Each row is a point on a tangle of strands that fork and nearly touch. The rows are in no order.
Points whose rows are less than 89.3 apart are linked; no others are. Some points are linked to none.
Ruba: [ -6  -6 -42   4  -9  -9 -11 -22  -5 -12  -4  27  -7  -7  21 -14  -1  -5
  14 -33 -25 -11 -29  12  14 -22  11 -12 -13  -4 -23   8 -12  -1 -18   3
   6   8  -3]
gub: [ -6  44  26   8 -15  18   3 -15  -4 -23  -9  13  11   1 -13  40  -3 -25
 -21   7  15   9  15 -16   7 -13 -35  39  39  14  15 -12  16  15 -12  25
  21   2 -32]
gez: [-13  25 -18 -26 -10 -13 -11  -3 -17  -5  33 -20   9  -3 -18  26   2  19
  -8  25  27  15   7  -6  -8  19   5  12 -12  -5  11 -17  39 -20  28  -1
   5 -14 -10]
Posus: [-22   6  -8  17  -9  -9   8  -2   1 -18 -10 -22   7  14 -31 -12   0  -7
  15 -17 -24 -22  -4 -17   9 -14  52 -17   5  -6  -2   5  20  -3   4   9
   8   1 -34]
Mil: [ 12 -22 -15 -27 -10 -18  -9 -32  -6  28  19 -15  -7 -23  11 -38  10   6
   3   0 -10 -16  -4   4  25  11   4 -33 -30 -15  -9 -29 -13   9  -5  -5
 -32  -2  17]
Madu: [  6  12  -7   9  -5  -4  -8 -11  -7 -12  25  13  -6 -11  21   2   9  26
 -26  16  15   0  11  27 -10   9  -3  21  13   5  12  -8  -6 -12  37 -14
  23   2   6]
labo: [ 17 -25 -23  13   3  20  10  19 -31  12  16  11 -13  -8   8  -8  31  10
 -26  12  -1   0   7   9 -28  13   6 -16 -26   9  -6   5  -8 -18  49   4
  22 -22  25]
Veri: [-14  -8  -6  -8 -18 -26   3 -17  -5 -13   9 -19 -14 -12   3   1  14   4
  18   3  -3  -6 -18  -7   0  -5 -30 -30 -10   9  -8 -24  10  -7   4 -19
   8  12  13]
leb: [ -2  29   1  -7  -6   8   3  -8 -23 -30  -4  29   9   8 -16  27  19 -11
  26   4  13  11  -6 -18  14 -11 -32 -15  11  13  12   7   8  -8   8 -24
  18  25   4]
dopi: [ -1  10 -15  11  13  -7   0  -7   3  -7 -22   7  13  24   3   6   8  22
   1 -13   0  13 -14  -5  17 -17 -14 -19 -32 -12  18  -1   2 -26  -2 -12
   6  16  -2]
vuz: [  3 -10  23  23  23  29  42  15   3  -4  -4  -7   7  30 -21   7 -35 -10
  32  20  -6 -21   2  -1  11 -14  -4   5  33  22  10  -1 -17  19 -32  18
 -33  17 -33]
bokab: [-20  -1  23 -11   1   6  -9  -8   6  -8  -5  -8   2 -12 -19   5 -12 -21
  -2 -21 -27   0   8 -21  25  -7   6  10 -12   6  -1  -5  18   2 -15 -11
  12  12 -26]
muf: [-11 -17 -17 -32 -14 -11  -5   9 -13   2  17  20 -27 -10  34   6  22  -1
  10 -24  17  22 -17 -11 -26 -10 -17   0   7  11  -6   5  14 -11  26  -5
  31  15  -5]
Seno: [-22  -6 -10  -7  25   3 -15  -6  -2  -5  -7 -35   4   4 -14  -4 -30   2
  19 -18  -5 -13 -43  -5   4   8  20 -19 -22 -21   4  -6   3 -14   8 -17
   6  10 -26]
nizev: [ -4  25  -3  17  22  10 -22 -13  -9  -5 -16  12  20  27  -3  28 -28   2
 -21  11  12  21   2   1  -2 -18 -15  33   5 -11  -6   4 -22  12 -15  -3
   4   9 -19]
fepo: [ -6   4  -3 -35 -13  -9 -24 -13  11   3   7  18 -17 -24  35   3  10  -2
 -11 -15   8  26 -28 -15 -14 -20 -33  -7  -3  23 -21 -11  18   7  12  -8
  22  16   2]
lazad: [ 11 -18  -5 -13  13   8  17 -19  -8  15 -35  -1  18   0  -4 -25   9  -9
   5 -30 -23 -20 -25 -20  15   4  17 -44 -47  -2 -20   1  -5  -4 -14   8
 -16  10  13]
Les: [ 13   0  25  14 -12  -5   3 -17 -11 -23 -11  16  -5 -17   2   3  18   3
 -19 -27 -15  11  -6 -26  27 -23 -33   1  23   8   4   5  -3  -3 -15 -15
   0  -4  -3]
fozaf: [ -2  10   2 -37 -26  23   6 -12  29 -10  -7  34 -19 -26 -11   7   8 -37
  -3 -18   0  16  21  -1  13  -8  -8   1   5  -4   7 -11  25  18  -3 -12
  29  13  -6]
ler: [ -5  -6   7   9  22  -3 -19  -3  28   6  20 -20 -11  -4 -23   2 -14   8
   3  25  -1   7  21  20  15  20  20  18 -18 -11  11  -3   3   2  11 -13
   3  -4 -14]
Bur: [-17 -39   2 -13 -18  15  19  -6  20  24  15  -1   2 -18  21  -1  -3 -11
  -2  -1  19  -4  41  31 -23   2   1  13  26  33   5 -13 -18  12  20  19
   8   6  24]
pazor: [ 18  10 -15  19  -5 -23 -25  20  -5 -16  22   0 -22  -8  13   6   2  15
  -5   0   1  -1 -19   1 -13  -2 -15  24  33 -19 -10  11 -19  -4  -8 -19
   0 -10   9]
Gegu: [  9  -4  13 -16   3  10  19   7  -2  12 -31  17  48   5   9 -22 -13 -16
  -9 -20  -4 -24   8  18  15 -17 -13   3  22 -11  26  30 -29  -6 -28  15
 -42  -4  31]
nipo: [ 21  -8  -7   5  -7 -18 -18 -23  -3  21  16 -29  -6 -31  30 -36  10  11
 -11   8 -10 -11 -12  17  15  39  -5 -43 -19 -26  -6 -25   3  -7  13 -27
  -5  -9  26]
param: [ 18 -18   1 -18 -25 -17   6 -25 -29   0   2  -3 -17 -27   5  -9  24 -12
  21 -23  -2  10 -21 -16  22  -6 -28 -38 -20  11 -26 -14  -4 -19  -8 -14
  -5  -1  29]
Demal: [ 15 -19   9 -22  -4  23  18 -26  -7  12 -26  31  13 -16   0 -30   0 -10
 -10 -22  -5  -2  -5   4  17 -21  -3   0  -1  -3  37  28 -17  10  -8  14
 -51  -8  17]
Sefi: [ -5 -10   8 -10 -39  -9   0  -5   1   4  -2 -13  -5 -18   2 -31  30  -2
 -14 -24  -2  21  29  20  20 -12  28   9   4  11   1   3   3 -23  -1  11
   5 -18   6]
mus: [-24  36 -33   3  19 -12 -19  -6  -5 -19  12 -23  10   1 -26  -2   1  38
 -19  13  14  -8 -39  -5 -27  11  19 -27 -18 -11  -1 -28  29  13  19  15
 -36 -45  -4]
Kab: [ -7   4 -43 -21   3  -1  -5  19 -37 -16   1   8 -10  15  -1  22  14   5
  23   0  35   4  -9  -9 -24  11  -7   4 -14   2   2   4  10 -17  29   9
  17  -8  17]
Mimo: [-19  -7   3 -10 -32 -21  -1 -24  16 -11  -1 -12  -7 -15  -3 -22  13   6
  13  -7  -6  -4 -13 -19  10 -15  11 -50   1   1 -13 -34  29  -4  -1  -7
   4  -3  -2]
kobug: [ 14 -18   0 -10  -7   4   6 -36 -21   5 -36 -11  -1 -13 -13 -19  13 -23
   4 -28 -16   0 -44 -19  26 -11 -12 -61 -28  -5 -27 -14   7 -21 -21  -2
 -12  -1  21]
Neri: [ -6  25 -30  12   4 -24 -12  -4   9 -28  -4 -20  -5  13 -10   2  25  27
 -16  17  22 -12 -33  -5 -34   6   1 -43 -21  -4 -10 -27  23 -18  17  24
 -22 -54  16]
fila: [ 31   5  11   3   7 -19 -13 -17  -5  31   5 -11   6 -23  18 -21   3   0
  -1  -6 -10   5 -12   3  14  15 -19 -13 -28 -12  -7 -11 -15 -22   5 -38
   7   5  32]
Fim: [ -9  -1  -7  23  39 -13  15   7   9 -22  -7   6  -3  24  18   5  16  -4
   0  -1   4 -20  -9  -6 -19  -1  -2 -14 -36  22 -23  32  -9  29  -7  21
  -3   1  17]
tusek: [ 35 -24  17   4  -6   0 -13  -4  -3  29   2  -1  22  -4  20 -23  15  18
 -18  -2 -16 -24  13  34   1  25  10   1 -12 -17  13   8 -20  -3  -6  13
 -15 -18  31]
guniv: [ -2 -13   2 -39 -28  25  17   1   5  17 -10  15  -5 -27   4  -2  18 -32
   4 -11  14  16  28  -2   2  -8  11  13  15  12  -2   8   9   7  22  -5
  21  15   5]
Nokul: [  1   4  -6   9  21   8  16  -8  20 -14  -8   2   3  10  -4  15  23 -13
   6  -6   2   7  -4 -16   2  -8 -13  -4 -28  14 -21  13 -18  21   1   7
 -14   2   8]
dakub: [  7   3  -7  -4   8  -9  -8   4   0   6  -1 -21  26   3 -13 -27  14   5
  12  -9 -23 -37  10  -8  15   3  29  -5  -7 -29  -1  -1 -16  -3 -12 -15
  -8  -9  12]
mubi: [ -9  14  -5  -6 -17  -5 -10  31  -7  -6  28 -18 -29   7 -26  17  -4  25
 -10  26  34  28  16 -18  -3  28  17  28   9  -8   4   2  34 -22  14   7
   7 -20 -25]
tined: [ -2  19  -8   6  12 -18   9  24   2 -21   2   3  -9  20 -10   9  14   4
  28  14   1 -26   2   7   5  14  13  -5   0 -14   2   8  -1  -1  -4 -17
  16  11   4]
Sones: [ 23  -2 -18  -9 -42 -26   6 -12   5  11  -9   4  -9 -24   7 -47  29   4
  -7 -31  -8  13  17  -2  20 -21  25 -30 -22   4  -2  -8  -1 -23  -6  12
 -11 -24  21]
Nom: [-10 -41 -12 -15   3   6  -5 -20   7  41  17 -26  11 -10   6 -29  17  11
 -20 -12 -15   2  -4   3  24   3  20 -24 -32  -1  -2  -8  -6  12  -3   8
 -51   5 -14]
Sefo: [ 28  -5   9  22   5 -13 -11   3  -5  13  -9  -1   4   0  22 -30 -15  16
 -24  -5 -24   0   6  27  23  11  -2  16  -3 -26  15   6 -39 -16  -6 -22
 -12 -19  22]
Rezo: [ 22 -27  24  15  11   6  -6  21  16  30   7   5   7  15  18   5  16   5
  14  29  -6  -4  12   4 -22  19 -17   6   3   4 -10   6 -30  38 -15 -11
   1   6  30]
sape: [-31 -12  27  19  -3  27  19  -7   8 -18 -17  -1  13   1 -35 -13 -24  -3
  -8 -16 -23   3   7   5  27 -12  34  -2  25  14  21   9  16  -8 -14  28
  -9   5 -48]
vumem: [ 29 -23   9  -5  -1  -3 -17  39 -13  -1  13   3 -27  11  14   3  10  15
 -21  30  17  13  -1 -18 -11  15  -8  23  23  -1 -34 -17   3 -26  -7  -6
  14 -15  10]
kaza: [ 10   1  28 -22   4  18  12  -1   9   1 -25  15  25  -5 -11 -18 -23 -23
   3  -7  12 -16  26   7  10  -9  -1  18  39   4  25   7 -18   4 -31   7
 -23  -6  17]
duzut: [-28   8  -2   8   8   0   6   4  22 -17  21   2   4  14  -2  17  14  29
 -10  22   0 -12  13   0 -20 -12   5  10 -14  22   7  -8  12  28  -1  26
  -9  -5  -4]
Sim: [-17  26  16   5   1  12   4 -15   2  -6   4   4  14  11 -11  27 -13 -17
   8   7  12   8  31   3 -14 -19 -21  29  -3  29  14 -18  15  30  -8  21
  17  15 -31]
bived: [ 10  26  23  21  27 -13  -1   1  -8   7   7   8  -7  13  -8  15 -67  12
 -14  39  -2  -8  15  14  -1  11  22  32  15 -16  21   9  17 -15 -13  19
 -16  10 -43]
rad: [-11 -16 -21  -3  13   7  15 -23  29  -9  14 -12  -7   0 -11   4  12   3
   2  -9  -5  -1  -2  -7  17 -23  11 -22 -22   6  -4  -7 -16  23  11   1
 -26  11  -7]
dito: [ 14 -21   2  19  20   7  10  10  12  23 -13 -14  13   6  28 -28 -17  15
 -26 -16 -24  -1   3  19  10   0   4   4  19 -28  17  19 -45  -7 -11  -5
 -33  -6  -1]
Gav: [ 11 -11  27   2  18   7  -3  18   2   9  -3   4   4  16  17   4  26  -2
  11  13   2   0  12  -5 -24   2 -13  13   0  41 -28  -4 -14  32  -9   6
  16   0  27]
zosom: [ 33 -25  -3  15  21   2  -3  10  24  24   1 -24   9  11   8  -3  15  19
  11  -2 -23 -45 -18  15  -4  43  -6 -54 -26 -22   1   2  -1  22   4   0
 -12 -26  30]
res: [  2  19  22  20  30  28  23  23  -1   2 -12  10  -3  37 -16  12 -28 -15
  24  28  -4   8   0  -5  15  -7   2  10  17   5   4   4  -3  14 -43  -5
 -14  22 -32]
Fotum: [ 30 -14 -22  25   3  19   8  20 -28   7   5  22  -5  -5   7  19  11  -5
 -20   9   9  13   3  17 -43  -2 -16   7  -4  19 -14  15 -22 -19  37  -4
  26 -26  21]
bik: [-15 -11  -5 -16 -19  26  29   5   7  -1  17   6   0 -11   1  11   2 -21
   8  -8  17  -5  33   9 -19 -16  11  16  30  29  10   6   9   8  24   5
  12  18   9]
moda: [-15  -4  -8   8 -23  -5  -8  12   0   2  33  -1 -10 -12  17  -9   4  24
 -15   2   5   3  26  35  -6  11  22   9   7 -29  15   1  12 -25  24 -20
  15   2  -1]
gabaf: [ -1  10  36  -6 -19  13   3  -8   1 -30  -5  30  -6 -13  -6  15  10 -16
 -29  -7   0   7  10 -24  15 -19 -37  14  43  16   7  -3  14   7 -17   1
  13  -2 -18]
Ladud: [ 45 -33  39  10   2  -2   7  22  -5  35 -10   0  17  17  22  -3  14  23
   4  22  -6 -25  17  12  -3  26  -1  -5   2  13  -2  20 -28  15 -15  16
  -9 -10  31]
bezod: [ 19 -29 -10  -5 -14  12  18  13  -2  21  15   6  -8  -2  22  -3  31   5
  -4  12  -2 -20  15  19 -19  22   1 -22 -31   1  -5   6  -8  -5  30  -2
  26   8  38]
mobol: [ 29  11 -15  14  -3   7  -2  27 -28   2   6  18  -2  22   9  31  12   6
 -20  30  15  16  -2  -6 -44   3 -33  23   0   0 -16   8 -13  -6   3  -6
  19  -9  30]
zuri: [-22  10 -19  -2  15  -3 -20 -16  -4 -29 -12 -21  11   4 -10   7  -3 -18
  16 -23 -11  -6 -47 -16   6 -10   0 -14 -17  -9 -25 -11   8  -6  -4  -7
   3  -1 -22]
nezo: [-13  -4  -5 -11 -41 -21 -14  -7  -7   5  14  -5 -20 -23  20 -25  10   3
 -20 -26   2   8  21   9  17   3  25   5   6  -9  -8 -16  21 -23  15  -4
  23   6   2]
makis: [  3 -32  -2  -6  -6  14   5  35 -28  17  -4  19  -9  -5  21  -6 -11 -14
  -4 -28   9  11  10  13 -25   2 -14  36  42   3 -14  13 -24 -20   2  -6
  14  -7  26]
vanaf: [ -3  19  -3 -19  -3 -10 -22  -2  13  -1  -9  28  -7 -14  21  17 -11  -6
   0 -22   7  29 -16 -16 -22  -8 -41  17 -22   2 -12   6   4  13 -11  -9
  20  10   4]
vul: [ 15 -20 -11   5   5   6  14   8  19  16  18   6   5   5  23   4  18  13
   1  13  -8 -35   4  32  -8  35 -11 -40 -40 -17   3   5   3  25  15   0
   8  -3  35]
pomo: [ -4 -10  20   5  -2   4   6  -1  28  21  18  -7  30 -12  10  -9  -8   5
  -9   6   1 -10  27  24  -2   4  11  20  41   7   1   1  -6   7   3   8
  -5   6  17]
Roba: [-14   3  23  -3   3  34  25 -19  11 -11 -10  26  -2 -25 -21  -2 -20 -28
  -5 -32 -28 -16   6  15  18 -11  23  -1  23  -6  29  12  23   9 -16   6
  -9  10 -36]
zug: [ 22 -18   6  12   8   6  30  19  -1   9 -25  12  28  18   5 -18  -8  15
   1 -12 -19  -8  -5   0  16 -15  -1  -8  18 -15  13  25 -35  -4 -28   5
 -35  -3  14]
Pivun: [-16 -22 -27 -17  -4  15   1 -21  19  15   8   2 -10  -4  -3 -20  11  -6
 -33 -17 -19  10   0  -7  12 -29  22 -18 -26  15 -26 -13  -8   2  -1  22
 -31   5 -14]
dov: [-31 -15  10  12  -5  26   1  -4  13 -21  -8 -18   5  -3 -30 -17  -1  -9
 -23 -30 -23  22 -18 -20  23  -6  36  10  11   9  -5  11  10  -6   2  32
 -11 -13 -54]
Zomim: [-16  -3  15  22  19  28  32   5  26  -2   3  -4  13  15 -15  11 -56 -19
  16   7  -6   1  23   8 -16 -16  -9  16  21  40  26  -4  -7  18 -18  29
 -23   5 -30]
nokas: [-25  -1  21  -7   5  13  -5 -14  11  11   1   2  20  -5   0  -5  -1 -21
  -1  -6  -9  -2  16   0   2 -17   5  17  -3  27   0 -15  11  32 -12   9
  11  13 -22]
Subov: [  7  -1  32  -2  12  -4   0   9  13  20  -9 -16 -11   4 -22  19 -45 -26
  -3  15   1   6  38   1  16  -1  -3  35   9   0  15  -2 -13   8 -21 -10
  -7   7 -14]
sebaz: [-11   7  -3 -10   3   8 -20  16  31  -4 -25  15   2   4   3  12   4 -20
  14 -11  -7  21   0 -13 -34  -7 -26  27   0  12 -15   0  -5  22 -33   1
  17  -3   2]
rumut: [-17   4  -7  19  47 -10   9   6  -9 -28 -21  -7   6  25   7  -3   2  18
  15  -9   3 -25 -42 -28 -20   2  21 -34 -26   6 -10  11  -5  15   3  12
   0   8  -2]
Pabaf: [  0  35  18  23  14 -12  16   3 -12 -10  -4  14 -14   0 -18  31 -62  -3
   8  24  -1  10   7  12   3 -12  -3  26  31  -3  26  10   9 -12 -17  14
 -28  20 -40]
zar: [ -7  44 -13  11  -3 -19   8   8 -13 -39  -4   7  -6  15 -29  19  -2   0
  55   4   0 -27   0 -17   1   0  16  -9   2  -3   8  17  23   7 -11   1
  13   1 -13]
lunif: [-20   6  27  25  18  12  18   4  17   6  13  -5   1  12 -25  12 -54 -21
  27  28   0  -3  43  33 -21  11  -6  15   9  28  23  -6  10  10 -11  42
  -2  -3 -17]
mis: [ -1  47  -4 -11 -18  -8 -19 -11 -14 -22  -1  19   9   9  11  34  14 -29
   2   7  14  20 -15   0  13   4 -33  35  10 -30  -3  27   1  -6  10  -3
  30  -1  -6]
Gapur: [  9   9  20  11  24  17   7  19  18   3 -31  16   2  36  -6   5 -30 -23
  10  21   8  -1   1  21  25 -14   8  16  39 -10  -9  14 -22  -3 -32 -13
  -2  21 -12]
gulo: [ 27  24 -11  14   0   1   2  33 -13   0  10  17  -6   3  19   8  18  13
   2  11  14  19 -11 -14 -18  -8 -29   7  16  -7 -15  20 -24 -21   7 -26
  11  -1  23]
binuk: [-16  28 -39 -19 -11 -11 -23 -28  17  -1  19   3 -21 -12   6   3  14  14
   0   6  19  18 -16   0   5 -12   2 -16 -27   6   1 -26  30  -8  18  12
   4   3 -18]
Defo: [-14 -11 -12  15  10 -18 -10 -11  -5 -10  19 -10   2  12   7  -2  10  20
   6   9  -6 -20 -21   5 -13  11 -10 -29 -41  -3 -10 -25   3  -8  -1  -5
   1  -9  21]
mezun: [  8  50   0   4  -5  -3 -18   4 -14 -15  -8  16   0  18   5  43 -21 -12
  -4  14  31  20  -1 -12   8  -7 -19  42  29 -15   1  20 -17   4  -7   1
  13   4 -11]
Teba: [-11  -8  11 -11  -4  22   3  26  14   3 -20  15   5   4  10   6  30 -29
   6  -3  11  14  28  -8 -35 -16  -8  17  -8  36 -17  -1  -7  25  -7  11
  30  -7  23]
bizub: [  5   4  17   1 -17   0  15   1 -32 -20  14   1  -9   2 -10  22  12  16
  21  19  12   5   6 -22   8 -11 -26  -3  22  22  24   9   8  -5   6 -26
   9  24  -8]
Pesik: [ 22 -21  33 -21   4  10   6   9   9  25 -32   5   8  -6  10 -14  -9 -14
  -6  -1  18  30  24 -10 -18   5 -20  37  13  13   3   2 -37  11  -5  -3
   0  -7  30]
tego: [ 11  -9  19 -39 -18   1   0  -7  -8  33   1  14   8 -30  25 -18   5 -17
 -10 -15  -1   9  24  -5   5   5  -1  15   3  -8   7  11  -6  11   7 -23
   2  23  27]
Val: [-25 -20 -33 -19 -19  -1  -5  16 -17  -4  18  13 -15  -5  17 -10  28  15
   4  -9  16   4  -4   1 -25   5  14  -6 -13   8  -3   0  25 -24  32   2
  23  -5   1]
topum: [ 19  -8  21  -7  -2  -1  -4 -25  -5   4 -28  20   9 -23   0 -27   9  -2
 -14 -36 -13  16  -6 -10  34 -23 -10  -3   3   1  16  15 -15  -6  -6 -10
 -21  -3   5]
zesug: [  5   2  17  12  -2 -11  -7 -16  11  12  19   5  19 -13  14  -3  -5  16
 -44   0   4   9  21   8 -12  -2  -6  27  12  -1 -13  -9 -17   5   9 -12
  10   9  14]
firo: [  5  -7 -14   7 -27 -34   6 -18   8  -4 -12 -30   4   0  -5 -36  32  10
   2 -23 -15  -1  -3 -18   6 -13  13 -49 -13  -6  -8 -20   0  -6   0   1
 -14 -17  11]
mano: [ -5   0  12 -27  -7  20  14  -8  28   1  -6  39   5 -22   2 -13   3 -25
 -16 -28 -19   0  12  10  20 -16   8  -3  23 -16  22   6  10  17 -17 -12
   5  21  -1]
lem: [-29  23 -39   3   1 -17 -22 -26  14  -1  26 -24 -14 -15  -9  -5  -7  23
 -10  11   8   3 -29   4  -6   2  19 -34 -28 -13  -4 -25  41   3   7  10
 -21 -20 -32]
Nen: [  1  -1  -1  12  13  -2  -6   1  -4 -10 -28  12  13  31   6  14 -16   9
 -17   2  -5  27   5   9  12 -21 -29  21  -5  -3  19   2 -16 -17 -10   0
   1   9 -10]
nalod: [-22 -10 -30  14   4 -20  -3 -33  -2  -7  -7 -23 -13   7  13 -18  -1  22
  -2   8  -4 -33 -37  24 -25   7  13 -72 -28   2 -18 -26   9   2   8   7
 -14   0  16]
lup: [ -6 -19 -15  26  15  -2  12 -17  -9  -3 -17 -35  13  13   9 -14   3  24
  19  -6 -13 -27 -60  15 -25  22  15 -69 -21 -17 -16  -5  -5   0  23 -14
  -5  12   9]
rubud: [-11  34 -41 -25  -1  -9  -8  17 -21 -23  11  -9  -9   8   3  33  34  -1
  18   8  32  -3 -26 -21  -9  27  -2   5 -11   3 -11  -3  20  -1  31  37
  25 -29  15]
fegar: [ 28   2  10 -15 -11   1  -7   1 -18  28  -2   8   4 -17  15  -1   7 -22
   4 -15   6  12   8   5   6   1 -19  14 -24  -6 -18   6 -22  -3   3 -30
  13   8  36]
murit: [-19  15  -3  23  37 -12   3  -3 -15 -28  -5  -8  11  21 -10   7  14  16
  37   8 -13 -27 -30 -21 -11   1  23 -19   8  29  -3   1   4  24  -4  16
 -11   4 -10]
nof: [ -3  -1  32 -16  11  12   6   1  25  25 -21   4  24 -13  -3 -14 -51 -47
  13 -16  -5 -16  12  16  11  -9   7  25  46   0  28  20 -18  27 -21  -2
 -15   3  -7]
gok: [-19  37 -14   8 -23 -29  -1 -14   1 -32   7 -11  -6   0 -36  18   4  -4
  32  -2 -17 -23   0 -17   5  -9  20 -15  -7  -2   8   4  40   3   4  17
  16  -6 -38]
Lazo: [  1  -6  18  10 -13 -11  20   7 -19  -1  32 -12 -18 -10  -8  16 -12  12
   2  26   7  -7  26   0   7  -1 -11  27  24  13  24   5   1  -7  26 -12
  -1  22 -15]
dozam: [ -9   9   9   1  16   2 -13  18  11  10  27  -7 -11  -5 -39  24 -19  22
 -10  65  15  11  15  -8 -23  21   2  16 -27  13  13 -14  29  18   1   5
  -7 -12 -17]
Luvov: [ 14   4  25  19   3  -5  -4  25 -15   8  17   8 -27   5  -8  15 -45   9
  12  60   7   8  27  21 -15  27  10  31  20   6  26  -1  28 -13  -4  23
   2  14 -31]
Varum: [ 14   4  -7 -17 -13   4   1  33   5  -9  15 -12 -39  15   2  19  -9  11
 -15  34  27  28   2 -26  -6   9  -3  41  32  -4 -12  -9  22 -23 -13  -3
   8 -12 -22]
Zalek: [  9 -30 -10  16  10 -12   1   1   8  14   0 -42  12  13   3 -21  10  29
   1 -15 -28 -32 -26  -3  -6  32  18 -57  -2 -26   0  -1 -13  13  10 -11
 -14  -8  -2]
Sez: [-12  -2  -1  23  34   8 -18   6  31  11  21 -21  -8   5 -35   7 -24  15
 -12  37  -5   7   7  -4 -10   8  31  14 -12   2  -1   2   6   9  -5   4
 -21 -11 -34]
Mur: [-36   0  -5  24 -14   3  -1  -9  -4  -6  -9 -25   5 -10 -41 -20  -8  13
  -5  -9 -10   8 -22 -24  -2  -9  55 -15   0   3   6  12  25  -8  23  10
  -7  -5 -61]
miped: [  7  19  37  -6  -5 -12   2   6  -5  -2 -12  -5   7 -19 -16   0 -26 -20
  -1  -5 -12 -10  15 -16  30  -4   8  35  26  -8   1   8   7   1 -23 -14
   0  12 -25]
rel: [ -9 -19  -3  -1  24  -1 -20 -10  23  12   7 -34   4   0   3  -9 -15   0
   6  -7 -19   7  -7  12  15  23  15  -7 -32 -27   7  -8  -5  -5  11 -23
  -6   1 -12]
sodiz: [  3 -20  48   3 -11   3  19  -7   8  12   6 -21  -8 -10 -11  18 -40  -8
  -5  19  19   6  34   8  25   8 -14  30  30   6  21  -2 -22   7  12  -5
 -12  15  -7]
mube: [  7 -18  -2  -5  16   2  -6  -2 -19  22 -19 -18  28  18   1 -24   7 -14
   2 -19 -27 -26   0   1  20  13  20 -15 -37 -24  -2   8 -24   7 -16   7
 -17   9  16]
Ruke: [  9  15   4  11  32   3  -2  24  24  14 -27   7   8  29   0   8   8  -9
  21   8   3  -6  11  22  15  -9  14   5   3 -16  -4  14 -20   5  -2 -18
  12  11  13]
sosod: [  4  29 -37   8  -2 -24 -12  13 -15 -33  -3 -22 -16  21 -15  22  25  18
  10  15  26 -13 -28  -6 -14  25 -10 -15 -23  -6 -19  -9  20 -10  16  27
  -2 -48  33]
nuvab: [ 33 -22   6  -6   5  13  -3  33 -13   9 -10   3 -10   5  19  -7  -7   4
 -23   4  24  22  14 -11 -12   7   5  33  54  -1 -28  -1 -11 -31   2  -2
  15  -4   7]
nuzol: [-15  31 -29 -45 -30  -6 -14 -23 -20  -6  18   4  -8 -12  -4  28   8   6
   0   9  35  20  -5 -18   3   2 -14   2  -7   4   8 -20  39  -8  29  11
  14   8 -23]
zir: [ -9  22 -32  13 -22  -6  -3 -16  10 -10  -7  -6  10   5   0 -21   8  23
 -12 -16   4  17  -4   3  11 -15   3 -34 -22 -22  21 -17  23 -41  11 -16
   8 -13  -2]
Sivus: [  2   5 -11  15  -9 -21 -12  -6   1 -12  13  18  -9 -14  20  -2  -2   3
  10 -27 -22   5 -17  20  -2 -16  -7  17  21 -13  -8  17 -16  -9 -12 -12
  -4  11   6]
zepem: [  2  -9 -10   4   8   0 -18 -24 -18  -7  -8  11  14  -6  14 -16  -2 -21
  11 -38 -31 -14 -45 -16  16  -8  -1   0 -15 -12 -30  -2  -7   0 -21  -7
  -6  18 -17]
nale: [ -3  51 -14 -13  -4  -4 -19 -13 -21 -18  -4  16  22   9   2  31  20 -14
  15   3  18   2 -22  -9   8   0 -22   3 -11 -11 -18   0  14  -2   6   3
  30  10  13]
Dur: [  6 -25 -23  -3   5   4 -12  38 -26  -7  13  11 -27  -8  -9   0  23 -16
  20  -6  -3  -9   0   5 -17  25   1   4  -5  -9 -26  11 -16  -2  14 -18
   6 -19  36]
Ravol: [ -2 -22  27 -10 -13  10   9  22   8  11 -17  14  -9 -11  11  -6 -22 -16
   5 -17  19  21  11   9 -14  -5 -22  32  43  10   5  17 -31   5   0 -14
  17   4  23]
Gim: [  3 -10   6   3  -2  15  11  32  -4   7  31   4 -19  13 -17  20 -26  29
  -8  71  15   5  23   9 -15  32   5  20   1  -3  23  -7  22  12  -6   1
 -11   0 -13]

A fork is a point with three links. Follow the links from the first point to the second and name the forks in between, in order.
Nokul; kobug -> guniv Veri
Fotum; fila -> Veri guniv
Teba; gabaf -> Gegu
bik; tined -> guniv
Zalek; bik -> Veri

A fork is a point with three links, a tip a point with one. Leave the first point through the second and follow the links. Name the first fork or tip that comes.
Mur; Posus -> lunif
rubud; sosod -> Pesik
mobol; gulo -> Pabaf
rel; Seno -> Veri

Follow the links from the first point to the second, and from the first to the third. Name the last point that the two ways share.
pomo; dov; Nokul -> guniv
Nom; Zomim; Mimo -> guniv
lazad; Roba; zuri -> Veri
zar; zosom; kobug -> Veri
nof; gez; nizev -> Gegu
